A landscape with many valleys, sampled at points; each row gives a point and its height.
A ball rolls from a point to the lowest of its 6 nearest points, and stops where none of them is lower. Distance is the straight distance between rows; heights are no part of it.
(109): [118 109 113  80 118 111 143 142 114]  height 333
(502): [ 95 112 167 179 139 110 167 147 197]  height 332
(321): [ 97 144 152 181 136 114 154 163 225]  height 330
(340): [166 163 118 144 124 169  90  77  99]  height 716
(45): [161 137 109 132 128 160  96  90  90]  height 570
(424): [129  88 148 175 128 121 146 116 120]  height 382
(633): [145  92 136 158 121 133 128 105 104]  height 484
(155): [107 169 123 170 138  98 138 176 217]  height 315
(254): [114  79 165 178 133 121 152 126 135]  height 375
(567): [142  80 156 194 128 143 130 105 112]  height 540
(725): [152 177 104 102 127 172  74  98  96]  height 638
(105): [114  68 170 192 131 137 158 125 139]  height 164
(249): [146  97 131 150 121 134 122 105  96]  height 508
(186): [142  99 123 130 123 125 124 111  95]  height 494
(697): [132 108 114  80 119 113 141 137 104]  height 338
(96): [106 127 137 138 126  91 171 154 165]  height 736
(188): [151 156 103  96 132 167  67 106  89]  height 612
(264): [138  94 128 141 126 119 138 120 107]  height 468
(67): [103 136 136 121 127  91 172 167 162]  height 665
(27): [149 147 103  73 129 157  69 118  90]  height 385
(509): [143 129 101  92 125 144  85 106  88]  height 469
(92): [101 157 122 118 126  84 173 172 169]  height 449
(278): [113  89 151 155 132 106 165 133 135]  height 370
(639): [ 96 135 149 158 135  96 169 160 193]  height 163
(304): [150 124 105 109 131 147 102 103  81]  height 622
(676): [137 203 117  95 133 185  59  99 106]  height 654
(173): [113 119 123 101 123  98 164 148 134]  height 429
(485): [136 101 117 113 122 122 130 118  98]  height 567
(546): [156 179 115 128 130 178  79  85  98]  height 681
(583): [124 117 105  57 112 109 137 154 108]  height 533
(796): [135 217 129  98 136 188  71  90 112]  height 807
(472): [110 107 149 141 128  97 174 145 155]  height 137
(268): [102 146 138 147 132  89 171 169 178]  height 453
(599): [152 100 148 182 125 140 117  95 103]  height 277
(4): [136 116  98  45 118 130  94 135  96]  height 251
(722): [130 114 110  73 115 113 134 141 104]  height 346
(529): [131 117 107  78 120 128 111 125  88]  height 243
(610): [101 108 157 157 131 103 172 146 171]  height 316
(672): [158 170 118 140 129 175  83  86 101]  height 648
(630): [142 182 111  86 136 172  63 106  93]  height 560
(344): [138 121 101  59 125 141  91 129  89]  height 188
(277): [122 116 103  38 115 116 115 155 104]  height 506
(618): [155 111 126 141 129 136 117  97  94]  height 529
(289): [145 138  96  80 125 155  80 116  88]  height 409
(752): [105 159 127 142 129  92 165 175 192]  height 119
(660): [103 155 126 129 127  82 170 172 181]  height 374
(298): [ 91 104 169 176 137 112 169 151 179]  height 331
(653): [125  98 131 119 126 111 151 126 113]  height 398
(349): [111 167 116 185 138 109 128 175 239]  height 93
(126): [ 91 121 158 171 138 108 169 157 193]  height 258
(661): [ 97 139 147 173 141 105 156 164 212]  height 271
(370): [157 154 110 105 129 162  77  97  88]  height 611
(238): [104 136 142 147 134  91 174 164 179]  height 448
(612): [116 107 136 116 122 101 160 138 131]  height 48
(513): [148  93 144 173 132 136 128 106 105]  height 450
(316): [147 200 127 116 133 182  77  84 106]  height 726
(353): [118  95 142 141 128 105 157 136 129]  height 451
(404): [112 124 110  63 117 111 147 163 120]  height 90
(795): [156 117 114 136 127 143 107 103  89]  height 543
(198): [107  92 161 163 133 110 166 139 162]  height 340
(243): [139 118 102  66 122 136  97 126  89]  height 207
(82): [151 107 114 131 126 137 121 107  95]  height 520
(670): [160 148 111 124 125 159  90  94  88]  height 580
(504): [121  84 155 165 130 116 157 130 133]  height 357
(819): [ 97 159 132 180 140 105 138 175 228]  height 275
(137): [144 111 112 108 120 133 117 115  94]  height 542
(448): [156 193 125 130 131 180  87  78 105]  height 713
(195): [106 140 124 101 120  90 170 168 150]  height 562
(215): [153 118 112 121 126 142 112 110  90]  height 565
(258): [145 191 122 103 135 183  69  97  99]  height 657
(538): [ 92  86 176 179 136 123 168 140 172]  height 111
(588): [107 118 135 117 126  95 173 157 144]  height 553
(474): [155 115 131 158 125 146 107  94  98]  height 594

Where does a ball stop that starts at each point below?
(567) => (538)
(186) => (612)
(672) => (612)
(448) => (344)
(424) => (538)
(340) => (612)
(670) => (612)
